A landscape with many valleys, sampled at points; each row gives a point and its height.
A ball rolls from a point to the lowest of its 2 nearest points, and stops where none of them is lower. Distance is the straight distance between rows; heights are no part of it.
<80>: [  1   7 -28  -7  12 -20  23   3  59 -36 -45 -17   9 -33   2 -17  10  -3
 -12  20  -9]  h=2.35
<887>: [ 10 -14  40  37  43  -7 -41  -8 -10  31  31 -30 -21   1  -8   0  33   4
  -2   5 -17]  h=5.51
<213>: [  7 -29 -31  -2  25  -1   3 -10  37 -31 -17 -66  -2  29  78  10  -3 -17
 -33  -9 -24]  h=5.52
<142>: [ -7 -18  34 -13 -11 -20 -19   6 -14  -1   7 -50 -11  33  25  40 -27   6
  -7 -27 -39]  h=3.65
<614>: [ 30 -13 -31  -2 -19  45  -5   5  17  11  12  46   4  36  64   0 -14   3
  12  21  15]  h=7.19
<289>: [ 40 -31 -29  -5  18  27  -7 -19  -8  28  30  16   7  34  63  -8   6  -1
   0  17   0]  h=6.76
<144>: [-15  20   8 -15   1 -31  16  13  31 -25 -32 -46   4 -22 -20   4 -13   4
  -9   5 -20]  h=3.63
<326>: [ 12 -22 -13  22  17   1   4 -19   0  22  25  74  14  -7  -6 -31  15   0
  23  21  22]  h=1.60
<839>: [ 20 -27 -38  22  20  13  -5 -14  25  20  31  64  16  -4  14 -31  17  -3
  20  16  15]  h=2.06
<640>: [ 22 -25  -5 -31 -24 -20 -30 -22 -11  32  15   1  16  25  15  -9  -6  27
   3 -13 -24]  h=1.78
<12>: [  0  11  10 -32 -23 -42  10   5  27 -24 -30 -53   8 -10  -8  12 -31  31
  -8 -12 -24]  h=3.99
<78>: [  8  -5 -17   2  28 -24 -17  -8  57 -22 -29 -43  -7 -33  -4 -17  48 -16
 -31   9 -23]  h=6.11
<974>: [  7  10   9  22   1  23  14  -3 -17   4  27  75   3   7  15 -15   1  -3
  20  22  25]  h=1.42
<59>: [ 36 -38   0 -21 -16  -2 -26 -19 -27  37  23   6  11  36  36  -2  -9  23
   9  -8 -18]  h=2.18
<564>: [ 21 -22 -46 -32 -12  10 -14 -18  24  25  18  29  16   6  26 -20  -1  12
   8   8   8]  h=3.07
<762>: [ 24 -21 -18 -34   5 -28   0  -7  37 -32 -26 -70  18  17  51   6 -29  16
 -24 -11 -34]  h=4.73
<95>: [ -6  25  -8 -31 -54   0  23   3 -11 -14 -15  26  16 -25 -55  -4  -9  16
   2  -9  18]  h=3.00
<651>: [-24  29  -5 -20 -31  15  41  19   4 -20 -27  23   4 -18 -26 -10 -14  -8
  -1  10  21]  h=2.01
<173>: [ 20  14  33  53  52   3 -12 -11 -48  10  42  21 -21  -5 -43 -16  10  -9
  10   3  21]  h=3.88
<489>: [-19  17 -12 -18 -28   8  25   9  -2  -8 -10  34   9  -6  -2  -6   2  -7
   6  14  13]  h=1.53
<562>: [ -4 -10 -10  -3   6  -9  -4 -20   6  27  10  42  10 -15 -44 -24  23   0
  23   6   8]  h=2.32
<798>: [ 10  -7 -18 -25  -5 -34   8   2  36 -21 -34 -49  13  -2  20   4 -32  22
 -19  -1 -26]  h=4.32
<99>: [ -2  17  -8 -24 -86  22  23  10  -8 -12  -6  36  16   3   2  16 -32  25
   2  -2  18]  h=3.83
<11>: [  8   3   3  24  -2  31  18  21  -7   3   7  58  -5  16  42  -8   2 -14
  12  23  13]  h=1.98
<5>: [  4  11 -16 -38 -55 -18  13  -2  10 -10 -10  15  18  -9 -11  -7  -9  22
  -3   1  -2]  h=1.15
<880>: [-17  16   9 -20 -63  14  38  18 -24 -20 -11  17  14  11  -1  36 -42  22
  -4 -17   6]  h=3.60
<535>: [ 24 -26  23 -10 -17  -2 -27  -1 -37  26  18  14   9  36  35  19 -18  11
   9  -5 -21]  h=2.62
<603>: [ 40 -38  -6   3  27   1 -31 -19 -15  33  24   7   5  25  51  -5  12  -5
  -1   8 -14]  h=6.51
<448>: [ 19   3 -26 -24 -56  22  -3  -2   2  11   2  34   8  23  34   2 -16  18
   8   6   4]  h=3.64
<308>: [ 15 -19 -24 -37 -32 -26 -20 -29   9  29  11   9  22  -2 -12 -14  -1  31
  10 -11 -14]  h=1.36
<279>: [  6  13 -23 -37 -45 -18  20  -1  31 -23 -27   5  24 -28  -9 -23  -9  20
 -10  14  -1]  h=1.48
<174>: [-19  -2  13  -1 -15   7  13  21 -13 -11  -9  10  -5  25  19  14 -13 -14
   6   4  -8]  h=3.87
<866>: [-14   4 -10   0  12  -7   4  -3  11   4  -1  33   1 -24 -28 -27  37 -23
   3  10  11]  h=2.83
<56>: [  4  -3  12 -37 -48 -26 -11 -17 -17  22   7  -4   7 -26 -65  16  -3  44
  11 -36  -5]  h=1.21
<319>: [ -8  25 -11  -3 -17  17  16   5 -41   5  -4  60   5 -15 -60  -9  -7   9
  22  -9  45]  h=2.72
<167>: [-21   1  36 -11   0 -15 -12  20 -12  -1   8 -67 -13  15  -1  42 -33  12
 -16 -32 -30]  h=3.84
<116>: [  0   1  -2   3  17 -24 -24   0  50 -17 -14 -60  -9 -21  -7   2  21  -8
 -17   0 -32]  h=5.71
<440>: [ 11 -22  21  22  36 -18 -44 -18  -6  35  27 -34 -16  12  15   8  28   1
  -1   3 -32]  h=5.84
<382>: [ 24 -20 -48 -12   2  30  -1 -15  27  22  15  54   6   3  32 -26  11  -4
   5  17  22]  h=2.63
<600>: [  1   8 -21 -21 -79  30  15   7   4 -17  -4  38  13  20  33  13 -38  18
   3   6   6]  h=3.89
<540>: [  4 -12  -3 -22   0 -29 -32 -10  18  -2 -10 -46   7   4   9  -4   6   0
  -6  -7 -30]  h=3.93
<372>: [-22  14  20   6  -2  10  18  20 -30 -10  -7  -6  -5   5  -6  21 -20  -8
   2  -9   3]  h=3.52
<783>: [  1  13  20  28  34   1  -1   0 -35   9  13  26 -10 -11 -37  -6  18 -16
  19   9  25]  h=3.23
<806>: [ 22 -21 -24 -20   3 -14 -26 -14   9   9   5  -4   4  10  32  -9  11  -6
  -2   3 -17]  h=3.92
<403>: [ 31 -23 -38 -40 -37   9 -10 -13   0  25  15  21  21  16  26 -10 -13  30
   6  -3   0]  h=3.37
<188>: [  6 -28 -10   5   1 -10  -2 -27   3  29  20  50  22  -5 -16 -35   6  16
  25  10   9]  h=1.96
<598>: [-11   6  27   3 -35  34  30  19 -60  -1  13  43  -4  16   2  29 -37  -4
  13  -3  20]  h=3.01
<904>: [ 15  -8  -5 -18  13 -43  -9  -1  56 -29 -32 -72  13 -14  16   2  -3  10
 -23   5 -37]  h=4.75
<830>: [-41  25  29  34  29   9   3  25 -12  -8   3 -62 -18  15 -11  42 -26  -6
 -17 -35  -6]  h=2.58
<961>: [  1  20 -12 -24 -10 -25  21   6  43 -29 -48  -7  18 -40 -13 -20  -9   7
  -8  23 -15]  h=1.91
<821>: [  4 -23   5  35  30   3 -12  -4   7   9   3   0 -22  -3  24  -8  44 -27
  -4  16  -8]  h=4.82
<814>: [-23  -2  18  41  37  -8 -11  -3  31 -11 -17 -65 -25  18  37  22  17 -17
 -37 -10 -27]  h=6.33
<391>: [ -6 -19 -13  21  28 -16 -10  -4  40 -27 -21 -63 -13  25  59  18  13 -16
 -35 -12 -28]  h=5.91
<935>: [  6 -15 -18 -30 -55 -24  -7 -28  -6  30  10  26  31 -10 -35 -13  -7  46
  13 -20   0]  h=1.03
<118>: [ -2  13  24  18   2  34  33  23 -55  -9   8  42 -10  23  18  14 -25 -18
  13  13  24]  h=2.49
<902>: [ 16 -26 -18   8  27   3 -20  -6   9  12  -2   0  -5   8  39 -10  39 -19
  -4  14 -13]  h=4.40
<31>: [ 28 -42   3   9  29  -9 -46 -16 -10  32  17 -29  -5  28  36  11  12  -2
   2   1 -32]  h=6.20
<840>: [  6   7  -2  26  25  15  21 -18 -28  16  30  73   5 -22 -38 -32   4  -7
  33  20  40]  h=1.49
<885>: [-19   7  22  -3 -45  26  29  23 -51 -18  -1  17  -4   8  -7  32 -34  11
   8 -25  17]  h=3.33
<977>: [-32  17  35   8  13  -6   6  25 -11 -11   9 -68  -9  13  -2  57 -42   5
 -27 -45 -12]  h=3.25
<988>: [  7  11  40  65  67  14 -19  -3 -32  10  29  -6 -37 -11 -25 -11  26 -19
   3  10  15]  h=4.56
<347>: [  0 -11  -8  -9   6 -17 -18  -7  23 -12 -11 -18  -2  -4  16  -1  22 -15
 -12   5 -18]  h=3.47
<195>: [-36  16  23  43  33  13   9  19 -12  -8  -7 -35 -19  25   4  35  -9 -24
 -14 -23  12]  h=1.72
<609>: [-27  27   0   9  26  -1 -10  15  11 -21 -15 -43  -9 -34 -53  -1   8 -19
 -12  -8  14]  h=2.15
<361>: [-18  19 -17 -18   0  -6  15  -2  28 -10 -16  17   9 -27 -33 -28  26 -18
   1  18   9]  h=3.28
<482>: [-11  -3  17  39  38   4  -3   1  19  -2  -8 -29 -28  -5   4  -1  33 -28
  -8   7   2]  h=5.26
<41>: [-34  -1  27  53  46  13 -11   5  16   1  -4 -56 -39 -14   3  12  35 -17
 -17   1  -4]  h=5.69
<160>: [ -6   7 -14   2  12 -12   6  -7  37 -24 -28  -2   9 -33  -3 -23  28 -24
 -14  18  -1]  h=2.86
<88>: [ 10  12   0  16   6  20  20  -5 -19  13  32  84   7  -9 -12 -24  -3  -3
  30  25  48]  h=0.89
<137>: [ -9  23  -5 -27 -44   9  29  -7 -18   5   2  50  16 -30 -65 -13  -5  17
  17 -13  35]  h=3.20
<25>: [-21  26   8  23  35  11  -6  11  -4 -10  -9 -22 -16 -20 -49  -1  22 -21
   5  -4  20]  h=0.70
<301>: [ -9  23  11 -13 -17   1  -6  13 -30  -3  -4  -7 -10 -19 -67  16 -12   7
  10 -29  12]  h=2.44
<176>: [ 10   5  48  51  61   2 -32 -10 -26  25  39 -21 -32  -6 -20 -10  30  -3
  -6  11  -4]  h=5.10
<161>: [-12  27  18  44  41  18 -12  22 -31  -4  -4  -2 -24 -13 -42   2  14 -17
  16   3  28]  h=2.23
<35>: [  0  16  10   6   9  14  19  -3 -41  15  17  64   6 -14 -58 -22  -3  -2
  26  -2  34]  h=2.16
<197>: [ 41 -23 -26   3  10  38  -8  -7   3  15  31  42   2  32  69 -12   8  -4
   8  28  19]  h=6.98
<130>: [ -5   6 -27  -6  -3  16   6   2  12  -2  -4  46   8  -1  19 -17  20 -10
   9  17   8]  h=2.07
<40>: [-37   7  22  53  57  12  -3   4  29 -12  -3 -77 -36  12  17  16  19 -13
 -39 -13 -14]  h=6.19
<894>: [-13   9  -7  11   8  14  16  16   3  -8   1  33  -1  -1  28  -9  27 -25
  10  19  11]  h=2.54
<656>: [  0  15  17 -33 -26 -11 -11  -4 -22  13  15 -11  -1 -26 -74   7 -12  24
  11 -28  -3]  h=1.76
<721>: [-17  10  20  40  25  27  30  20 -39 -14  -5  20 -12  17  20  16 -14 -33
  11   7  30]  h=1.79
<805>: [-35  27  22  50  38  19  29  25 -37 -17 -11 -13 -21  22  13  26 -21 -34
  -2 -21  27]  h=0.71
<215>: [ 11 -18 -24 -28   5 -10   0  -6  30 -24 -20 -53   6  27  59   4 -12   3
 -15  -3 -21]  h=5.09
<432>: [  3 -26  23 -11 -21  -7 -13   1 -32  14   7 -15  -1  36  37  30 -23   5
  -2 -10 -31]  h=3.06
<560>: [-15  18  10 -20 -23   9  10  15 -30  -3 -11  11  -1  -2 -37  11 -15  -3
  11  -9  18]  h=3.04
<661>: [-13  29  -7 -25 -27   1  31  12 -10 -18 -24  10  10 -33 -61 -14 -10  -6
   2  -4  18]  h=2.59
<102>: [ -8   3   9   3  24 -36 -22  10  59 -17 -19 -87  -8 -22  -2   3   5  14
 -27   4 -33]  h=5.29
<147>: [-13  19   6  -9   4 -13  -1   3  26 -15 -18 -26  -5 -22 -43  -6  10 -11
  -7   2  -6]  h=3.12
<759>: [  6  -1  -5 -41 -66 -26   1 -14  -4  10   2  11  25 -17 -36  -3 -11  40
   5 -23 -12]  h=0.72

For each start below, name the point where the ball stops.
<176> -> <25>
<391> -> <25>
<78> -> <759>
<403> -> <326>
<137> -> <88>
<40> -> <347>
<361> -> <326>
<197> -> <25>
<880> -> <805>
<142> -> <759>
<372> -> <759>
<116> -> <25>

Call two points neighbours if one is among the 2 nearest of the other. Go from one point of each pair to the other, from neighbour to neighbour, staying as low as possible. Name the highest point that can't be avoided.
<805> and <326> -> <167>
<326> and <88> -> <174>
<489> and <25> -> <78>
<326> and <759> -> <361>
<88> and <489> -> <894>
